Each scene shows the same named points in several views. A view is turned or mirrored, shifted and resized as a whole, has a little noise and may leave points out.

Scene 1
View 1
(62): [ 15  15  -7   7  -1  26  20  13  21  31  -1  35   8  10  14 -34  29 -24
  -3  19]
(107): [-14   1  -8  20  14  -2 -14  -3   6  12  11  -4 -15  14 -21 -13  -6  25
  -8  -4]
(282): [ -6  11  -8  26 -12   0   7   8   3  14   2  -7  -4  23  -4 -24  19  30
  -8   1]
(14): [ -1  15  18  -5 -24  10  -2 -12   5  14  20   5  -1  17  10 -11  -9  -6
 -32  -4]
(262): [  1  -3   4  -9 -15  18  -3 -11  -3  14   7   7   7  -3 -12 -19   9  -8
 -16 -11]
(24): [-11   8   2  26 -56   1  21  23  -2  -3   4  11 -10  16  42 -24  22   1
 -25  -4]
(285): [ -9   1  -8  20  -2   2  -3   6   3  11   5   6 -10   9  -6 -18   6  12
  -9  -2]
(115): [ -6  -4   3  -1  -6  11 -11 -15  -1  13  13  -5  -3   3 -22 -18   6   9
 -10 -12]
(271): [  0   8  -1  11 -24   7  11  12  -1  11  -1  14   5   9  13 -19   8  -4
 -23  -3]
(25): [ -6  10  45 -27 -41  30 -14 -42  15   9  48   9 -19   8  23 -18  -5 -37
 -31 -10]
(208): [ -6  -3  19 -15 -30  19  -9 -22  -1   7  23   3  -4  -2   0 -18   3 -15
 -24 -16]
(58): [ -2  -5 -28  22  15  10   1  -1   4  21  -4 -18  -1   9 -46 -40  49  46
  27   0]
(101): [ -9 -13 -12  19 -21  20  10  17  11   5   3  35 -19 -13  25 -40  40 -29
   3   3]
(95): [ -1  16   9   7 -17  14   7   4  15  17  14  29  -8  13  27 -17  -1 -24
 -25   7]
(156): [-33 -13   3  25 -34  -2 -15  -7   2 -13  28  -9 -42   5  10 -26  16  16
  -5 -16]
(200): [  5  15 -10  21 -18  -1  20  27  -3  15 -12  16  14  18  14 -13   4   7
 -28   3]
(239): [  7  23 -10  21  27   0   5  19  15  30  -6  28   6  23   2  -5 -21   2
 -24  16]
(170): [ -5  19   7  13   1  12  -2  -2  25  19  21  25 -18  21  18 -19  -5 -14
 -16  14]
(183): [-17   0  -6  22  -9  -3 -10  -6  -1   6  12 -18 -15  15 -20 -21  11  37
  -5 -10]
(129): [ -5  12  12  -2  17  23 -20 -32  30  25  37   7 -25  15 -13 -25   3  -6
   1   8]
(194): [ -8  -6  -5  10 -22  -4  -3   1 -19   4  -2 -17   6   6 -22 -11   3  30
 -21 -21]
View 2
(115): [  5  21 -12   5  -3  -6  14  10 -11 -16   7 -21   1   0   2   3 -25 -15
   2  -4]
(101): [ 25  16  -5  46  21 -51  49  25  17 -12  22 -18  42  13  -2  11 -19 -22
  -5  59]
(194): [-20  14   5   5  -2  -8  -4  11 -15  -9   3 -16   7   4   4 -18 -46   6
 -15  -2]
(285): [ -3  13   3  22  16 -14  14  31   0 -23  15 -16  13   2   1  -6 -13 -10
 -10   9]
(183): [-11   3   0   6   6  -7   9  31 -25 -30   6  -9  -5   0  -2 -26 -32 -22
 -25  -7]
(208): [ 27  15 -35   4 -10 -25  21   6  -6   8  -3 -14   7  -3   5  26 -25   4
   2   8]
(200): [ -8  13  15  18  29 -24  -2  41  27 -13  11 -20  18 -13   1  -5 -19  30
 -12  34]
(107): [ -7  13   2  17  10   3   8  31 -14 -32  16 -13   2   0   3 -10  -3 -18
 -10 -17]
(156): [ 11 -15 -24  27  -1 -36  30  28 -33  -5   4  11  20  15   0 -10 -26 -25
 -37   4]
(58): [-15  31  24   8  13   1  23  20 -13 -62  23 -36  -7   9 -12 -43 -51 -61
  -3  16]
(95): [ 30  10 -19  19  21 -30  21  40  25  -5   7 -15  14 -17   1  26   4  15
  -2  31]
(62): [ 28  32   1  18  32 -28  32  38  42 -30  20 -38  12 -15  -9  15  -9  -6
  14  57]
(170): [ 30   8 -19  20  25 -20  24  48  17 -22  12 -14   6 -17  -2  21  18  -4
  -4  15]
(271): [  7  13  -2  16  17 -27  11  30  17  -8   7 -18  17  -8   1   5 -22  16
  -8  32]
(24): [ 11 -11  -8  23  22 -53  17  46  11   4  -1   0  26  -6  -3  -6 -34  23
 -37  50]
(282): [ -5   8   7  10  20 -16  11  40   0 -31   9 -16   0  -8  -7 -22 -30 -10
 -20  19]
(25): [ 62   2 -68  -6 -14 -33  31  17  -4  20 -13  -5  -4 -17   2  52  -5   8
   1   8]
(14): [ 22   9 -26   1   3 -18   8  28   6   0  -3 -13  -1 -18   2  21 -10  19
  -3   6]
(239): [ -2  24  16  21  36   3  -2  49  32 -34  22 -26   7 -21   3   8  26  16
   5   6]
(129): [ 40  18 -31   6   6  -3  35  32  -6 -35  12 -21 -14 -12  -5  21  13 -40
   9  -9]
View 3
(282): [-19 -32  34 -12  -4  25  15   6 -12 -10   2  18  -6 -28 -25  -2 -32  -4
  18  -6]
(95): [ -4  -4   4   8 -17  42   1 -22  15   6 -25 -15 -20   6 -27  21 -28 -27
  -8  25]
(62): [ 10 -37  42 -18 -11  61  -9 -24  -3  22 -19 -12 -30 -11 -39  25 -42 -40
 -15  31]
(101): [  3 -38 -15 -38 -24  54 -41 -28  -7  -9  -5 -16 -33 -16 -43  10 -53 -34
  -3  19]
(129): [ -1  -7  25   6  34  50  12  19  10  -2 -41 -35 -64 -14 -14 -16 -27 -11
 -15 -18]
(58): [ -9 -62  67 -45  22  41   4  33 -27 -12  20  18 -33 -69 -28 -22 -43  -4
   7 -36]
(115): [ -9  -7  15  -5   7  35  13  22  18  -9   6   3 -29 -38 -20  -4 -24 -12
 -23 -27]
(271): [ -9 -15  11  -4 -23  33   6 -12   8   0   1  10  -6 -17 -30  19 -29 -23
  -7  12]
(170): [ -8  -6  17  15   3  45   1 -10   2   0 -36 -21 -37   6 -16  13 -30 -20
   3  15]
(14): [ -8   9   2  15  -8  28  29   0  28   3 -17  -4 -14  -6 -22   9 -17 -14
 -21   1]
(183): [-25 -22  22  -9   8  17  22  28  -8 -25   5  17 -15 -38 -17 -19 -26   9
  17 -33]
(285): [-18 -19  21  -1  -2  36  -4   9  -4 -16   4   9 -23 -28 -16   7 -32 -14
   6  -8]
(156): [-21 -12 -40 -21  -7  16  -2   8  -1 -41  -7  -7 -21 -22 -27 -28 -32   9
  21 -27]
(239): [-22  -6  64  39   1  50  -3   0  -7   5  -9  11 -26  -9   1  42 -26 -32
   9  19]
(24): [-14 -21 -21 -19 -44  15   7 -31   0 -10  -7  10  17  -1 -43   8 -34 -11
  21  23]
(262): [ -1  -8   9  -9  -6  42   8   8  25   1   7   0 -24 -33 -29   7 -27 -24
 -37 -11]
(107): [-26  -9  30  12  15  35   5  27  -5 -24   1   8 -33 -33  -3  -1 -25  -6
   9 -27]
View 4
(194): [  5 -27   3  -3 -25   5   7   1 -10   6  19  -3 -18 -10 -13  13 -22  28
  26 -15]
(14): [ 17   0  18 -15 -16  -9   6  -8   1  -3   2   6  -6  17 -17  24   5   8
  13  -2]
(156): [  2  -3  -5 -29 -28 -33  25  18 -16  10  -5   1  -5 -28 -13  28 -19  16
  30   2]
(208): [  5  -2  20 -24 -26  -3  19  -7  -1 -15 -12  11 -15   5 -16  20  -4  10
   8   3]
(129): [ -2  -5  14 -32 -18 -38 -14 -21   9  -5  -2  35 -19  -3 -22  23   8   6
  35  23]
(25): [ 16  20  30 -40 -23 -20  30 -17   3 -20 -29  16  -7  24 -27  32   8  -4
   3  12]
(107): [  5 -29  -2 -12 -17 -21 -12  -3  -3   7  22  13 -14 -16 -13  22  -6  13
  40   6]
(58): [-30 -19   0  -5 -26 -22 -28  -4   1  19  25  26 -35 -37 -10  -7 -23  51
  45  -8]
(101): [-22  26   9 -13 -21 -17  -7  31   2  -2 -10  18  -1 -31  15   6   9  15
  -5   9]
(183): [  2 -20  -2 -12 -22 -24   0  -1  -9  18  18   5 -17 -16 -20  17 -21  29
  43  -9]
(262): [ -3  -7  18 -12 -24   2   0  -6   3 -12   1  15 -19  -2  -9  10  -2  17
  10   1]
(62): [-15  26  21  -3  -9 -13 -33   6  15   2   5  26  -6  -3   7   0  24  20
   0   3]
(271): [  3   6  12  -3 -14  -4  -5  12  -1   4   9   4  -2   0  -1  13   5  17
   6  -8]
(282): [ -1  -3   2  -4 -15 -20 -12   7  -3  21  21   5  -9 -12  -9  10  -8  31
  30 -13]
(24): [  8  28   6  -6 -14 -16  13  32  -9  19   2 -11  12  -5   1  17   0  22
   3 -19]
(285): [ -4 -11   2  -8 -17 -15 -11  11  -2   7  15  10  -9 -20  -3  14  -4  18
  24   1]
(200): [  8   3   8  10  -7   0 -16  17  -1  13  23  -3   3   2   4  11   9  19
   8 -14]
(170): [  8   9  11 -17  -7 -30 -16   2   6   4   5  19   2   3  -7  25  20   1
  18  12]

Which points are out of place in each view (at most two, in the order of its rows)? Write - if all are in place.
view 1 => (183)
view 2 => -
view 3 => -
view 4 => (285)
